Each row is a point on a tangle of strands that fork, close into loops and nearly touch. The rows are in no order.
In the rows, zero is written as 128.
Two points are linked if the straight distance between their rows is under 89.3. Some points are linked to none.
fum: [ 91 115 112 135 177  78 160  74 181 130 115 157 175 103 157  91 126  96
 136 111  92  99 148 171 164  98 131 176 120 117 143  72  95 137 130 127
 120 150 114 132 134 127  93  95 175]
fika: [118 146 114 103  82 161  76 169 123 120 132 117 106 133 115 126 117 141
 141 135 112 148 120 117 110 133  91 112 115 165 148 160 153 121 121 117
 131 129 147 141 110  98 169 122 124]
fofaz: [ 83  88 153 148 116  69  91 130 104 172 194 142 194 143 149 134 139  89
 183 141 128 121 158 122 168 203 122 108 200 104 147 174 124 122 109 126
  75  86 135 154 147 132  76 139 135]
fisis: [172 116 125 139 196 100 162  58 169 136  47 111 146  83 103 100 126 137
 115  93 102 149 113 166 147  80 143 178  87 107 134  62  95 120 144 153
 147 154 104 110 116 156  97 109 182]
dezen: [160 141 110 129  90 151  70 161 110 148 122 115 100 105  92 128  96 173
 103 157 131 177 123  86 108 156  95  99 116 136 142 184 132 104 133 114
 158 111 136 124 130  91 152 156 116]
dovel: [115 154 135 102  71 188 114 198 103  82 132  96  95 166 156 124 146 111
 154 109 122 118 103 132  99 129 111  97 125 182 123 144 180 113 103 135
 102 115 193 144  87 131 173 104 114]
toser: [112 211  57 115  84 147 134 138 181 159  95 137  85 111  78 172 120 123
 100 135 136 183 134 138  68  74  93  60 101 170 161 151 104 162  89 103
  95 165 118 154 121  94 224 130 123]
voli: [ 60 113 126 122 153  76 147 110 165 117 157 175 180 143 167 124 127  74
 166 122  99  64 156 148 180 134 128 136 168 107 143 101 111 141 135 143
 105 138 124 138 150 144  85  98 148]
fite: [ 91 111 157 106 151  99 161 136 122  88 129 144 165 161 160 148 141  67
 181 129 140  52 140 135 197 165 168 116 162 104 126 111 128 147 130 158
 101 126 123 119 156 179  83 114 118]
fezen: [ 45 122 165 112 104 124 139 160 119  87 162 129 169 159 187 144 151  75
 172 126 137  72 124 142 163 149 153 112 149 133 128 115 161 117 113 159
 106 103 178 132 111 160  83 121 136]
peg: [ 97 190  94  86  69 170 125 183 136  87 116 113  96 167 117 134 152 105
 132 115 121 126 114 142  83 102  87  75 127 189 137 143 147 147  82 107
  80 134 165 174  85 120 217  95 120]
nad: [139  97 133 165 165  70 126  84 121 186 142 156 163 128  89 126 123 166
  64 135 132 169 152  83 121 133 124 150 161  75 106 144  76 113 174  99
 173 110  68 110 148 108 100 147 133]
vevu: [186  80 182 148 139 121  88 126  61 157 143 122 100 120 108 138 124 166
 102 157 169 175 127  83 140 159 141 120 109  90 111 167 132 118 130 120
 156  98 110  91 159 114 110 158 102]
Vomi: [186 124 125 151 197 136 199  69 151 110  45  86 118  90 137 120 145 133
 140  93 129 101 101 179 129  97 182 174  88 109 126  53 115 137 138 157
 129 134 107  96 118 200  93 105 143]
Kina: [140 103 169 121 118 143  95 143  93 112 148 114  91 135 145 135 123 133
 152 139 134 135 114 121 141 134 134 134 115 130 117 140 166 121 138 140
 155 123 141 109 132 121 132 134 122]
Kemu: [170  84 170 142 176  87 147  88  93 153 106 164 160 143 112 145 134 103
 118 146 153 104 147  96 175 168 159 142 159  78 130 147  94 156 157 139
 115 140  45  98 177 140 105 121 121]
bimuz: [ 68 113 122 117 166  76 161 116 165  97 131 167 180 158 172 132 132  62
 178 118 106  46 162 148 191 151 145 125 177  97 140  99  97 150 132 151
  96 141 131 140 156 172  75  92 133]
rit: [135 173  77 114  92 155  92 153 156 152 116 134 108 115  76 138  98 167
 102 148 115 173 130 103  91 114  91  92 106 158 153 159 121 122 127 103
 136 155 121 150 121  83 177 143 127]
nus: [ 69 123 158 114 120 134 153 147 127  80 152 132 142 151 182 135 156  84
 162 117 131  58 121 149 161 134 168 126 140 129 117  98 159 125 126 157
 122 111 161 124 121 165  97 120 124]
Bape: [170  95 142 158 141 103  92 119  90 163 140 130 128 123  84 134 116 188
  65 148 156 188 133  67 118 153 123 131 130  77 104 167 103 104 157 107
 184  94 101 102 154 109 107 164 109]
lapaf: [106 133 110 129 179 107 176  85 174 103  99 131 155  90 165  88 139 103
 135  88 105  87 131 183 149  88 152 181 104 130 136  46 110 131 113 131
 124 143 133 130 110 150  97 101 171]
Kez: [ 98  99 139 134  93 103  62 141  95 163 175 119 154 117 124 116 132 130
 145 143 119 145 140 111 129 179 104 130 145 135 151 177 139 120 125 114
 120  79 139 140 123  92 105 138 123]
gegu: [109 196  47 121 111 127 101 151 172 188 108 142 134 104  52 151 105 167
  66 149 121 187 154  95  69 117  91  73 100 163 173 168  89 135 118  87
 128 145 107 166 142  69 179 155 118]
Sigon: [195 122 135 145 191 141 202  74 137 117  51  92 119 101 137 139 149 125
 145 108 141  96  98 176 136 106 199 168  85 109 121  61 116 155 147 165
 124 134  89  82 136 209  96 104 124]
Nal: [184 101 153 148 193  94 180  53 144 153  59 141 169 113 109 144 140 117
 122 135 133 118 126 142 166 132 170 170 121  88 140 102  73 163 166 156
 125 168  55 102 151 164  93 105 136]
Tokel: [120 123 107 128 139 111 106 114 166 158 136 151 147 110 100 110 100 170
  99 134 102 166 144 106 123  95 107 153 113 131 127 127 105 116 155 102
 164 151 106 148 126  83 124 136 147]
tuvar: [152 109 121 148 202  68 156  48 176 151  53 120 178  83 105  94 126 120
 104  97  94 144 129 166 156  86 134 178  96 104 148  70  79 118 139 143
 145 159  97 116 126 135  88 107 191]
vadav: [146  80 163 161 151  66 107 109  68 176 167 147 171 143 129 130 139 104
 145 148 166 132 155  86 166 209 143 125 197  79 130 176 106 134 110 111
  85  86  77 126 170 131  88 152 120]
lozi: [129 130 117 115 111 146  98 135 145 130 137 135 113 122 114 121 102 161
 124 138 106 145 127 112 120 108 105 142 110 144 129 133 140 118 145 117
 158 152 127 139 118  94 146 131 135]
Lugot: [128 115 137 118 146 136 143 108 149 113 126 140 117 119 141 119 125 132
 140 119 114 115 125 143 145  95 140 170 107 126 116  90 134 138 152 134
 155 147 124 117 119 131 117 121 149]
Pibab: [ 70 100 146 123 119  94 111 118 132 128 172 154 157 136 151 129 131  95
 160 134 111  93 136 131 163 140 123 140 149 119 136 126 139 132 138 138
 126 121 129 130 132 120 101 121 145]
duzo: [ 67 166 114 103  90 175 145 165 147  65 144 110 130 166 167 113 161 119
 120  99 109  77 113 153  86  91 122 123 119 180 114  98 157 125  95 117
  98 147 185 194  76 132 160  88 122]
ludo: [ 59 105 142 123 137  82 132 115 146 121 169 169 170 147 160 133 135  79
 165 129 110  73 147 139 175 144 130 133 165 109 140 112 126 135 133 147
 112 128 124 134 141 141  86 116 147]
sar: [ 92 107 127 129 160  87 156  86 165 129 131 165 159 117 154 115 127  92
 147 121  99  90 143 154 169 112 136 166 136 113 133  91 105 148 146 135
 129 143 108 126 136 133  94 105 157]
Lub: [ 72  93 155 141 112  78  88 129 107 158 187 140 178 137 144 133 135  93
 172 140 121 114 144 120 164 183 117 119 180 109 147 163 136 121 119 129
  98  91 136 140 141 120  86 137 140]
gusa: [106 177  85  93  91 172 122 160 157  96 119 123 102 145 119 128 125 134
 131 128 110 136 119 140  86  92  91 107 111 181 134 123 139 141 102 107
 110 168 148 166  94 108 198 107 129]
Vamu: [175 187 106 124  87 215 160 176 127  82 122 102  68 155 144 123 125 127
 133 117 143 111  95 147  65  98  95  88 148 176 104 132 179 123 102 138
 103 163 175 121 102 137 208 116  98]
miv: [110 103 164 119 136 124 140 123 117 104 146 136 117 141 160 139 142 103
 156 132 133  89 118 138 165 130 160 143 127 118 117 105 156 142 143 150
 140 123 129 106 139 148 108 126 131]
piz: [ 92 124 106 127 179  86 170  83 182 111 112 147 170  98 170  91 135  88
 138  92 101  80 144 179 161  98 142 178 115 124 141  57 102 137 118 132
 114 147 127 132 123 146  92  94 172]
murof: [191 112 147 136 192 128 193  71 135 133  54 117 137 111 129 149 143 119
 136 126 140 105 110 163 150 120 190 169  94  96 131  84 100 164 160 161
 127 151  79  85 147 187 100 104 131]
luzu: [132 122 131 113 124 149 121 125 144 118 136 136 107 121 129 124 110 151
 134 131 112 138 123 128 132  99 120 156 109 134 116 113 148 125 147 130
 160 149 130 127 117 114 136 130 140]
fuga: [116 103 114 162 120  83  75 117  98 180 175 128 160 124  98 110 120 158
  89 148 123 168 154  93  99 185  96 137 161 103 136 172 107 101 140  91
 152  66 112 129 135  81 102 162 117]
zev: [161 109 131 147 133 117  90 124 112 159 138 135 124 116  86 129 103 195
  74 146 141 185 134  73 118 141 117 126 127  93 109 162 107  97 164 106
 189 112 112 115 147 104 118 162 115]
kuz: [104 106 141 127 101 120  69 135 106 146 162 127 131 123 119 122 122 137
 140 145 117 145 132 107 131 159 107 133 129 134 143 164 145 119 138 120
 146 106 135 131 124  91 124 139 126]
naza: [136  83 165 145 143  85 106 101  90 157 157 150 139 128 120 139 129 122
 125 148 148 130 139  95 160 156 137 139 155  85 125 154 124 132 147 123
 142 105  85 106 159 116 102 138 128]
torar: [187 147 109 139  97 154  69 173  96 164 111 109  94  95  88 134  89 183
  88 162 153 197 117  78 104 174 104  85 113 131 142 194 117  94 123 118
 156  96 146 117 147  96 151 164 103]
gavi: [ 94 179  93 103 101 182 159 161 158  67 127 105 118 156 155 108 154 129
 122  98 119  91 114 157  70  81 112 120 123 189 110  93 147 136  82 102
  92 166 180 200  77 130 188  91 118]
lasud: [177 203  89 123  76 210 159 166 134 108 118 118  58 145 120 132 117 119
 126 125 142 140  96 142  68  84  82  74 141 171 127 144 165 124  97 139
  95 172 160 113 104 129 221 122  99]
Rete: [162 217  70 125  79 180 154 127 172 167 101 134  79 109  81 165 100 140
  93 129 143 197 102 131  68  56  95  74 112 159 150 147 115 127 102 138
 101 198 131 124 122 114 204 151 118]
Papud: [ 83  92 148 141 141  55 107 121 117 154 180 155 192 163 146 140 130  79
 188 134 118  95 170 115 184 188 123 103 211  88 146 159 116 121 116 132
  76 107 118 161 162 138  81 127 145]
vol: [ 61 159 129 103  79 173 143 176 129  66 145 108 135 170 177 118 166 110
 128 102 112  68 115 148  96 103 134 121 124 179 119 107 166 115 103 128
 102 126 194 181  72 139 144  95 123]
did: [169 215  77 122  75 194 165 137 160 142 108 126  66 122  95 156 100 129
 108 133 146 172 100 142  67  64  85  74 124 163 143 145 134 133  99 139
  97 191 140 117 111 120 216 141 111]
komed: [125 218  54 123  83 145 129 137 174 186  96 141  86 100  58 185 110 134
  76 134 143 194 130 117  66  81  99  52 101 168 177 174  98 151 101 109
 106 153 113 148 133  89 214 154 117]
sez: [ 52 143 146 104  82 157 128 173 122  75 154 117 147 167 177 127 159 101
 144 110 113  73 112 141 115 117 134 120 126 169 126 110 174 112 108 140
 108 113 194 160  80 139 126  99 128]
nud: [164 132 111 131 188 119 161  81 171 117  65 105 130  88 108  88 115 147
 119  84  97 147 114 168 138  62 138 172  85 122 124  57 116 113 126 140
 148 156 122 125 103 149 105 124 186]
nalo: [114 136 111 126 161 138 174 102 172  91 111 123 132  97 164  89 133 123
 133  85 108  92 122 175 136  77 149 177 100 140 119  51 127 127 119 127
 131 142 143 142 100 147 111 111 164]
konu: [ 97  97 119 170 122  67  80 106 104 186 195 136 178 134 115 111 131 136
 111 148 111 144 164 107 108 188 101 132 185  92 141 168 107 108 131  95
 126  65 107 138 143  90  96 159 130]
ketet: [135 136  83 151 114 107  78 150 110 168 144 122 150 112  73 117 103 188
  60 152 127 190 151  74  81 182  90 122 140 115 138 180 100  94 143  91
 167  82 122 130 134  79 121 167 104]
Rito: [138 131 101 136 104 120  68 150 111 164 138 119 127 111  83 121 100 180
  87 151 127 179 139  78  98 168  97 117 127 127 145 181 118 102 141 100
 164  95 123 133 132  82 131 161 114]
kuf: [174  92 180 123 168 116 158  93  97 135 104 145 123 137 124 155 136 109
 136 144 148 101 129 125 174 137 172 150 116  91 119 115 127 162 157 155
 134 139  69  83 166 153 114 120 118]
ritu: [174 115 132 140 195 113 181  61 162 126  49 103 132  88 123 120 137 128
 135 100 117 125 110 174 144  94 166 179  89 106 130  63 102 134 144 159
 141 145 102 102 119 173  92 108 162]
feb: [ 85 120 167 120 110 151 152 157 109  71 151 112 122 154 188 135 157  93
 160 113 141  59 112 152 144 125 176 121 130 140 105 100 176 117 122 161
 123 108 173 125 115 166 107 126 118]
vumev: [142 115 157 116 116 165 118 144 110  94 142 115  85 138 151 130 126 134
 151 126 130 115 112 135 132 117 134 139 114 134 103 117 172 122 136 145
 154 128 152 108 125 131 137 131 122]
kad: [175  86 157 161 143 103  90 124  65 165 146 124 123 119  93 132 122 179
  73 154 173 189 133  71 124 175 131 128 125  80 105 171 112 108 135 103
 163  80 107  95 158 112 101 167 101]
vitaz: [199 106 158 135 190 118 188  69 126 139  55 135 154 121 115 153 140 116
 130 141 141 106 124 147 164 138 185 166 108  95 133  99  93 170 165 163
 118 169  54  86 156 177 104 103 120]
lar: [ 88  99 164 109 146  85 138 134 114 106 146 149 169 165 159 153 133  63
 189 131 139  72 149 123 202 175 155 112 178 101 133 136 130 142 123 157
  91 120 122 127 159 169  78 119 125]
vibo: [ 81 149 118  89  72 157  92 175 120  97 140 111 123 156 135 126 139 119
 147 120 102 122 119 129 106 129  92 114 116 183 145 144 164 130 106 124
 107 119 172 160  86 112 165 102 132]
sopet: [144 124  84 164 123  89  83 139  94 168 150 118 153 126  75 122 107 190
  49 151 133 205 149  75  81 198  94 131 148  92 129 175  90  90 140  95
 171  62 121 117 135  96 104 176 101]
litop: [127 110 126 127 150 117 122  98 160 149 128 150 134 109 115 115 109 153
 113 125 105 150 137 122 141  91 123 166 114 120 120 112 112 129 161 117
 163 148 104 129 123 102 112 130 155]
nali: [116 112 149 119 144 134 155 113 137 102 134 137 113 128 158 128 137 110
 152 121 124  92 121 148 155 111 156 162 117 120 113  89 142 145 145 148
 151 132 123 112 129 150 113 122 133]
lef: [ 85 128 131 131 144 132 183 120 157  79 130 132 136 121 187 115 156  93
 148  96 121  42 127 171 158 113 173 152 125 126 112  71 135 139 132 149
 124 127 147 132 119 176  96 110 128]
tun: [113 172  59 122 121 125  97 143 174 175 119 142 150 108  61 133  94 185
  74 149 114 186 152  91  78 114  87 103 107 156 155 158  95 115 131  81
 146 156 108 166 138  65 157 148 126]
deru: [ 98 105 177 112 116 136 120 142 103 100 156 122 116 142 164 144 145 101
 171 130 140 101 115 135 160 146 147 132 125 128 120 122 169 127 129 150
 132 111 151 108 132 147 110 130 127]
poge: [182 120 141 124 115 160  86 142 116 134 128 123  77 121 107 135  95 174
 123 150 134 167 118  99 125 122 115 117 108 121 114 150 142 106 148 134
 170 140 133 108 138 107 148 150 119]
Komo: [140 105 129 143 190  75 172  56 170 145  75 150 171 101 135 115 130 104
 136 121 107 111 138 157 167 120 149 177 132 100 145  86  74 149 146 137
 128 160  81 116 142 142  88 100 163]
pif: [186 105 163 127 115 155  81 149  85 131 133 110  73 121 121 137 107 170
 134 154 150 170 115 100 128 141 122 113 102 122 115 158 155 107 129 137
 160 120 143 100 147 114 145 148 108]
pumaz: [145 200  75 116 110 193 173 145 168  88 114 110  90 133 129 115 126 134
 122 115 131 126 105 162  63  67  99 106 132 179 115  96 143 136  86 110
  98 194 160 165  87 130 206 117 121]
Fenu: [147 195  69 116  82 162 103 153 155 170 106 140  97 104  68 153  96 161
  89 145 131 181 125  98  85 114  94  71 109 157 162 169 115 120 122 111
 128 155 117 142 127  90 192 158 121]
zit: [211 100 174 125 154 158 129 117 103 130 120 122  69 131 113 146 115 166
 125 137 145 152 121 123 143 103 155 130  90  99  98 121 149 132 160 156
 168 141 120  83 158 146 132 144 116]
naki: [103 182  54 105  93 120  78 175 133 165 111 126 124 106  57 137 116 129
  93 133 117 164 162 108  84 151  81  59 115 171 186 201 106 162 101  84
 103  90 124 168 125  74 192 151 118]
rul: [109 118 178 127 125 162 171 155  99  71 148 100 105 157 194 134 156  95
 163 108 149  55 112 155 141 126 192 114 124 140  91  97 179 121 126 164
 123 107 167 106 132 178 112 129 100]
Rom: [220  89 183 129 158 149 114 115  83 143 118 130  73 127  99 149 113 179
 105 140 152 166 119 103 142 111 153 118  88  87  88 138 131 120 161 150
 168 140 110  81 166 138 130 147 109]
Gemul: [146 190  71 113 116 183 159 136 174  99 106 115  98 126 118 117 113 148
 121 119 125 150 107 159  76  62  98 112 112 174 122  93 133 126  85 113
 106 203 150 163  92 119 191 128 136]
mirag: [124  89 137 176 155  50 111  85 102 184 172 160 175 149 116 125 133 118
 112 146 131 127 162  95 137 182 120 129 207  66 128 155  91 119 142 102
 114  88  65 129 162 113 100 150 133]
gudi: [101 129 119 124 172 102 198 110 165  80  89 134 158 119 175 126 153  80
 161 110 132  33 137 166 172 138 184 145 140 112 130  71  95 158 132 154
 109 136 122 124 140 195  81  98 119]
zube: [135 135 119 114  83 155  65 164 109 137 134 114 103 117 108 123 108 151
 136 147 123 164 125 102 116 148  94 111 119 153 146 175 145 116 127 117
 145 112 144 135 120  90 158 140 122]
kepev: [100 112 148 113 160 100 175 118 135  91 116 151 153 145 162 143 142  69
 171 125 134  51 140 145 188 154 172 135 152 106 127 100 120 158 140 160
 113 133 109 114 156 179  90 111 119]
Mup: [150 137 127 139 135 190 181 149 134  69 131  97  83 136 181 108 143 143
 140  88 129  67 109 167 102  86 160 143 125 152  84  80 177 123 129 145
 135 131 169 136 106 165 138 120 108]
naz: [195 132 107 150  99 145  68 184  77 172 113  99 100  90 101 120 103 182
  87 165 159 209 116  87 104 202 104  98 108 124 134 204 105 102 107 101
 147  62 159 117 150  96 130 164  95]
rik: [ 86  87 159 140 107  94  75 133  96 164 182 130 167 127 138 129 136 110
 162 144 127 132 136 115 153 186 115 127 158 121 147 167 143 124 122 127
 110  85 139 138 134 110  91 137 133]
vok: [133 116 111 129 179  98 146  77 178 144  97 137 155  90 114  84 108 140
 112 101  94 155 137 150 150  67 120 176  90 126 129  77 102 119 135 123
 151 162 110 133 117 109 104 118 181]
kip: [128 204  54 117  92 144 106 154 165 177 100 140 102 103  57 165 107 146
  78 143 131 181 137 106  72 109  96  59 104 165 177 176  99 144 108 102
 116 146 111 152 129  85 204 152 120]
zov: [135 102 124 173 150  69 112  98 104 180 159 146 161 135  85 122 123 173
  53 140 138 177 154  82 105 164 115 137 164  71 111 158  81 100 160  94
 170  84  83 105 146 107  96 162 119]
Pipu: [118 135 152 105  78 178 104 186  99  87 138  96  91 157 163 125 140 119
 165 120 130 125 101 133 112 135 116 111 120 174 121 139 182 110 108 142
 117 111 185 129 103 135 157 110 118]
varem: [149 162  90 110 129 167 137 133 176 117 111 125 104 115 110 113  98 166
 122 122 109 162 117 136 105  69 108 141 102 155 120  95 131 116 118 118
 138 191 138 147 104 115 159 137 152]
fivi: [138 117 162 133 135 172 174 143 107  72 136  99  86 148 183 129 149 119
 151 100 142  60 107 162 128 111 185 127 115 134  85  87 178 130 132 161
 136 114 162 108 132 177 122 122 103]
bogi: [128 221  64 116  74 163 160 133 165 143 103 130  69 120  89 174 128 103
 105 126 144 178 120 151  63  61  84  55 116 172 152 153 118 164  80 114
  83 164 129 145 107 111 239 123 117]
gobo: [ 99 138 116 125 136 153 165 125 163  76 136 124 124 121 174 101 139 127
 135  93 110  80 117 168 125  84 151 168 109 148 106  65 143 131 121 129
 134 143 154 148  97 147 122 111 143]
ris: [ 69 109 182 112 111 119 122 158 101 106 164 120 160 152 180 143 150  76
 193 134 149 101 121 135 174 167 151 108 146 131 131 133 166 122 109 157
 102 102 169 121 127 159  80 129 127]
mabo: [163  85 161 161 168  60 125 109  64 166 145 161 175 158 119 134 134  98
 135 140 162 119 165  76 167 209 147 129 202  66 128 173  97 136 119 114
  77 104  55 124 181 136  94 141 122]
robam: [123 194  87 119 107 194 182 158 162  68 119  96 109 146 153 108 159 129
 108  98 129  90 108 168  61  74 116 101 144 186  98  95 144 135  72 102
  79 177 182 205  79 139 203  96 105]
kopam: [ 85 164 105  83  62 152  89 190 117 105 124 112 122 151 120 130 143 108
 147 116 110 138 121 128 104 133  84  84 113 187 152 171 152 146  94 115
  89 106 171 168  86 113 186 100 128]
Tutuk: [153 167 127 113  83 205 134 193 115  75 129  96  73 161 153 120 134 123
 148 112 131 111  93 142  82 112 106  96 135 178 112 134 184 112 102 136
 112 138 189 130  97 135 190 108 102]
poza: [127 108 102 168 136  71  97 113 103 176 170 131 164 129  86 114 119 177
  60 145 125 186 157  81  89 183  97 140 165  80 123 166  91  95 146  88
 164  67 100 115 137  93 100 172 116]
viz: [130 116 111 140 196  74 141  62 181 149  74 128 178  86 103  78 111 133
  98  97  87 154 139 156 150  65 124 176  92 121 139  77  91 108 131 126
 144 160 105 136 126 111  94 113 197]
nenif: [151  91 150 159 174  79 134  73 131 184 117 161 159 124  94 132 125 154
  72 129 134 156 141  90 140 117 136 156 149  74 110 132  72 129 179 112
 167 129  64 112 152 119 100 137 140]
kopaf: [169 101 155 134 178 115 157  77 139 146  90 139 125 112 114 134 129 136
 121 126 127 139 122 138 159  99 156 169 107  97 115 100 108 148 174 142
 162 148  89 103 144 146 102 121 142]
Keb: [ 79  95 152 124 144  66 122 122 121 130 167 160 181 160 149 145 131  73
 187 132 123  84 161 122 191 178 136 110 199  93 142 145 123 134 122 145
  85 117 119 148 160 152  78 122 135]
posi: [155  91 152 145 159 101 126  85 128 168 125 153 138 117 100 135 120 157
  96 136 134 159 135 100 146 116 139 152 128  88 111 133  97 125 177 121
 175 132  81 109 145 116 105 139 132]
Nubi: [134 198  68 109 107 171 152 132 183 119  99 121  99 120 101 132 114 137
 116 128 131 171 112 152  73  61  91  96 110 176 136 110 118 139  79 109
  99 205 135 160 100 109 205 129 138]
Fud: [153 193  83 107  69 183 113 166 141 131 110 123  73 128  99 149 104 138
 118 140 133 162 113 121  88 105  89  74 120 171 151 162 138 134 105 124
 109 158 137 129 113 108 208 136 119]
kise: [ 94 162 103  94  81 170 114 167 142  86 135 121 111 154 134 121 136 125
 137 118 105 116 117 140  96 103  98 118 112 182 131 125 153 132 109 117
 113 149 159 164  90 115 176 107 126]
Fubid: [ 88 101 189 113 105 128 112 160  88 116 165 110 139 143 181 145 150  87
 188 136 154 118 112 132 163 168 151 118 130 137 127 142 171 121 112 152
 108  99 171 110 130 150  95 129 123]
Dubap: [ 85 121 123 117 168  89 182 110 164  91 112 155 170 139 174 126 143  67
 168 113 119  41 149 157 182 146 162 138 159 107 134  83  97 155 136 154
 103 143 122 130 150 179  80  94 131]
Nimeg: [149 110  97 171 124  92  84 147  74 171 149 105 153 120  92 113 120 182
  59 161 152 215 146  83  82 216 100 135 151  88 125 182  89  98 122  93
 156  42 131 108 136 102  93 177  97]
kemoz: [132 151  97 111 103 150  87 145 151 143 128 132 113 117  90 131  96 170
 108 146 110 162 130 101 109 116  95 118 110 151 140 151 129 117 139 107
 150 147 124 147 117  82 163 142 127]
zosag: [ 76 127 130 119 128 135 164 129 151  81 146 139 141 133 179 114 151 102
 144 103 112  61 122 161 147 102 156 155 118 139 117  73 140 134 129 143
 126 133 151 136 107 154 108 110 139]
koter: [163 100 138 153 199  72 173  46 163 152  54 141 181 102 117 127 134 110
 124 124 119 124 132 154 164 125 151 174 130  97 145  91  64 152 155 147
 123 167  67 111 146 151  84 101 158]
buza: [110  97 160 123 108 125  88 129 103 132 161 128 121 128 134 128 124 124
 152 144 127 129 125 116 144 148 121 140 127 127 135 148 157 126 134 133
 145 110 133 117 131 112 117 135 129]
pap: [114 106 172 117  86 148  78 181  82 128 153  99 115 127 164 131 143 115
 179 131 142 154 112 124 142 171 120 122 113 154 130 169 164 121 110 136
 114  90 180 123 121 123 117 124 116]
bes: [151 114 101 165 111  99  76 157  69 179 148  96 151 102 105  98 122 171
  83 159 150 209 150  98  87 229  97 137 147 113 131 192  95 108 109  88
 141  37 147 121 132  95  98 170  92]
Los: [154 198  83 126 105 207 194 147 158  74 118  97  89 139 146 111 141 132
 114 102 141 106 100 164  55  71 102 100 151 182 105 104 154 135  78 112
  86 186 172 176  82 140 206 109 106]
tafa: [ 55 105 155 119  94 109  94 141 118 128 174 137 165 140 153 131 138  94
 166 133 112 106 134 130 149 153 113 129 145 137 146 144 154 121 124 138
 112 106 154 136 117 123 101 118 142]
gif: [144 103 144 128 156 120 142  92 149 137 116 148 119 111 122 125 118 141
 127 126 114 136 128 134 155  96 139 169 115 110 117 102 116 135 165 132
 163 145 104 118 129 124 107 124 148]
Repa: [167 116 140 146 165 163 216 113 116  90  98  96  88 123 170 134 160 124
 150  94 153  41 112 179 134 103 210 136 105 127  87  70 150 149 146 156
 122 115 127  95 144 209 111 113  95]
vupug: [159  95 180 123 156 131 147 106 102 119 119 135 102 136 134 145 135 119
 140 134 141 112 123 136 164 121 169 151 108 102 112 109 147 149 155 155
 151 132  99  87 151 149 118 131 123]
nobop: [172 108 115 157 108 126  65 170  67 171 132  98 125  93 109 108 117 179
  86 165 158 210 133  92 103 215 107 122 122 116 129 202 100 112 110  88
 147  49 155 118 145  98 107 163  93]
Vuk: [143  88 164 143 145  98 113  97 109 157 142 150 128 127 108 137 124 143
 112 148 139 142 137  98 154 137 138 152 137  89 119 142 120 132 161 122
 164 117  83 105 153 113 106 146 130]
beno: [175  87 164 153 174  70 136  96  69 161 117 166 174 158 112 141 136 104
 118 144 157 111 159  76 168 191 153 131 190  68 127 166  94 145 139 125
  91 123  38 107 180 136 103 128 120]
tok: [152 133 109 123 177 125 150  92 174 125  86 124 131  93 108  90 109 151
 116  98  99 157 122 154 137  63 128 173  86 134 118  70 114 117 132 129
 147 169 123 136 107 129 116 128 179]
lige: [105  94 126 180 143  43 101  95 110 187 195 151 182 147 124 119 133 119
 121 148 113 129 173 104 121 192 112 124 213  72 133 155  91 107 131  96
 107  71  85 145 156 104  98 157 138]
masem: [135  79 164 159 139  71  97 104  77 172 171 138 154 130 118 127 137 121
 126 152 157 145 147  95 152 191 133 132 172  85 126 169 116 126 126 114
 120  87  86 114 160 113  92 154 121]
gupep: [104 128 124 132 164 118 197 108 163  83 102 133 140 109 182 118 154  89
 152  96 125  39 127 174 159 121 187 152 126 124 118  61 113 150 135 149
 122 128 132 124 127 185  90 104 131]
roge: [ 61 133 165 105  78 155 114 177 103  93 153 111 146 159 182 131 157  94
 166 119 124  96 109 141 132 138 132 115 127 160 131 132 176 114 113 148
 111  98 194 139  90 140 114 115 130]
Redu: [ 93 123 165 108  84 161 111 180  97  90 149  99 114 153 175 133 150 104
 169 118 130 108 105 138 130 140 132 117 118 161 120 132 181 113 111 149
 117 104 190 128 102 138 129 117 118]
Goti: [169 107 144 132 126 139  90 128 115 147 134 128 101 118 101 136 102 177
 106 151 137 170 125  89 130 129 124 127 113 107 112 152 130 112 157 122
 181 126 119 111 137 105 124 154 120]
Nor: [ 78 126 139 108 101 149 124 150 134  87 157 128 125 146 161 121 139 114
 149 118 107  93 114 142 126 113 125 144 118 149 123 106 159 126 128 136
 132 133 160 137 100 129 128 114 133]
Nom: [115 144  81 120 127 118  95 131 168 163 134 145 150 112  79 115  93 184
  87 144 100 174 151  96 100 106  92 133 113 147 140 142 102 115 144  87
 156 152 108 160 127  69 138 141 136]
renut: [115 130 147 114 106 169 131 154 122  84 142 112  99 148 165 123 135 127
 153 115 126  94 105 146 122 113 135 140 115 148 107 105 174 119 129 146
 144 128 165 120 109 138 137 121 124]
Lev: [169  88 182 128 167 103 143  95  86 145 115 151 136 139 115 151 136 105
 126 150 157 109 136 107 181 153 168 141 134  83 125 136 119 154 153 147
 124 133  62  89 175 145 112 128 119]
nav: [108 193  68  98  91 165 126 151 168 114 108 129  95 136 102 140 122 128
 124 134 123 151 119 143  79  80  84  91 108 178 143 128 124 146  94 102
 100 178 137 166 104 101 208 112 129]
gimaz: [170  94 178 121 148 140 126 115  99 124 131 128  84 134 130 144 123 137
 140 139 143 129 123 125 152 116 155 143 103 104 105 121 153 138 150 149
 159 130 115  88 150 138 121 137 120]
salus: [167 116 151 136 158 169 193 121 113  84 120  97  77 133 168 129 147 125
 149  96 145  62 113 171 127  98 192 140 103 125  85  77 169 143 147 156
 137 118 137  96 138 192 119 120 102]
zizu: [190  86 188 135 134 140  84 138  65 144 140 115  76 121 122 141 114 164
 126 151 158 172 118  99 144 153 141 115 100 107 112 163 146 112 126 132
 152 110 130  91 158 120 125 152 105]
bag: [109 152 120  96  62 163  75 203 101 119 126 102 114 138 128 122 136 114
 160 115 115 158 119 120 117 153  88  94 114 186 155 187 156 132 101 117
  94  88 180 154  94 111 173 109 128]
fufa: [ 62 118 141 106  91 131  99 146 127 106 167 133 145 147 152 127 141 105
 154 124 105 100 125 136 134 128 115 137 120 149 139 124 161 126 124 133
 121 123 159 143 103 118 119 112 139]
lir: [170 208  79 121  80 209 169 144 152 113 111 120  66 137 112 140 111 123
 117 126 146 153  96 145  64  71  87  76 132 170 130 132 147 136  95 131
  95 188 149 122 100 127 219 130 107]

A fork is a point with three links, a tip a point with one. Leave the first point through the second and follow the links. Name the first fork or tip that comes.
Nor; renut => Dubap
deru; Fubid => Repa
Komo; koter => fisis
gavi; duzo => Rete

How many points has the smallest loop of links through each point below? Write - if it is on no loop.
rik => 22
naz => 9
litop => 13
vevu => 8
tok => 6
masem => -

Name the points in between on the shortest way along the links from the first point to the second, in order.
Vomi; Komo => Sigon murof vitaz Nal koter
lir; gavi => lasud Vamu Tutuk dovel Pipu Redu roge sez vol duzo
sez; bag => vol duzo gavi robam Los pumaz Gemul Nubi nav gusa kise vibo kopam
voli; fum => bimuz Dubap gudi gupep lef zosag gobo nalo lapaf piz
rik; lapaf => Lub fofaz Papud Keb lar fite kepev Dubap gudi gupep lef zosag gobo nalo
bogi; litop => toser komed kip gegu tun Nom Tokel
